The views of a scene show one set of named points, each view turned or mirrored, shifted and resized as a whole, with a little noise and some points left out.

Scene 1
View 1
q728: [ -6 -32  -8  -2 -12   2 -35   6 -14 -10   3]
q750: [ -3 -18 -14  -3  -3  11 -16 -12   2   6  -9]
q794: [-17 -41  -3  10 -27   1 -20  11  17  -3  -4]
q474: [ -1 -19 -17   4  -9  20   0   8  15   3 -17]
q388: [  2  -9   5   7 -29   2  -4  -2  15  -4  -5]
q62: [ -8 -22 -10  -1  -9   4 -15 -15  10   7  -9]
q455: [  3  -1 -12 -14   7   3 -18 -45 -12  13  -8]
q405: [ -2   2   1  -4 -12 -11  -7 -56   8  14  -4]
q833: [-16 -33 -24   4  -5  17  -8  -1  22  15 -20]
q538: [ -8 -15   8  -6 -18 -21 -30 -39  -6   2   7]
q914: [-18 -29 -12   2 -14   3  -4 -26  29  20 -17]
q574: [ 11  -6  -8 -11   1   4 -29 -22 -26  -6   2]
q672: [ -6 -24   1  -1 -16  -4 -28  -4  -8  -9   4]
q639: [  2 -16 -14  -1  -8  18 -10   2   2   2 -13]
View 2
q455: [ 10  26  19  11  23  -5 -25  53 -32 -49  40]
q538: [-20  32  13  19  39   7 -12  33 -16 -30  27]
q728: [-23   8  11  10  35  -1 -14  22  22 -32 -20]
q405: [  8  47  27  16  33  12  17  34 -46  -7  47]
q794: [  3   8  13  -1  28   3  15   6  22   7 -29]
q672: [-10  17   8   7  35   2  -1  17   5 -11  -5]
q914: [ 39  15  13 -10  11  -6   8  25 -14  12   8]
q639: [ 19  -5  34   5  19  -8  -3  37   7 -34 -18]
q388: [ 12  10  49  13  33   5  31  29  -4 -14 -12]
q750: [ 15   7  24   3  20  -6 -10  34   0 -29  -1]
q833: [ 40  -4  12 -13   5 -12  -7  26  10  -2 -20]
q574: [-19  14  24  21  37   0 -21  48  -7 -60  13]
View 3
q639: [ 23   7  -9  13   1  -7   2   7   8 -10 -15]
q574: [ 22  11  22  26  -2 -35 -10   3  -5   9   3]
q62: [ 4 -4 -3  6 -4 -9  3  2  8  1 -1]
q914: [-10 -13 -12 -11 -12   0  10   0  21  -4  -3]
q833: [  0  -1 -20  -4   6  -1  17  10  24  -7 -18]
q538: [ -1  -2  16  23  -5 -24 -14  -5  -5  15  16]
q750: [ 11   2  -1   7   0 -13   3   8   9  -2  -8]
q672: [-6  0 -6 25  7 -5 -3  1  1 11  5]
q405: [  2 -24  20  -5 -34 -20 -13  -9   7   5  16]
q474: [ 21   3 -19   6   0   1   8  10  14 -18 -20]
q455: [ 12  -3  30  -2 -16 -42  -7   0   8  10   4]
View 4
q914: [ -1 -54  -3  -8  17 -12 -10  -1   7  47  46]
q62: [-10 -44  11  -1  19   1  -1  -4  12  24  33]
q574: [-20 -32  18   4  15  34  18 -23   9  -3   8]
q750: [-11 -45  18  -2  20   8  -3 -11  15  16  35]
q388: [ -3 -29   3  14  25 -10  -5  16   9  -3  40]
q639: [ -8 -45  25   3  27   5  -9 -10  17   2  44]
q455: [-10 -46  -5  -6   8  36  22 -34   2  22  20]
q538: [-21 -31   1   1   9  22  21  -4   8  23   0]
q794: [-17 -30  28  11  32 -31 -23  37  20  10  35]
q474: [ -5 -48  28   1  32  -4 -19  -3  21   6  58]
q728: [-29 -33  39   3  24   7   1   6  21   7   7]
q405: [  4 -37 -31   1   3  15  21 -12  -7  29  27]
q833: [ -9 -59  27  -7  27 -13 -20  -5  20  31  53]

In a view up to two points have been moved. Name them for each view, in the order of its rows, or write -.
view 1 => q538, q672
view 2 => q405
view 3 => -
view 4 => q794
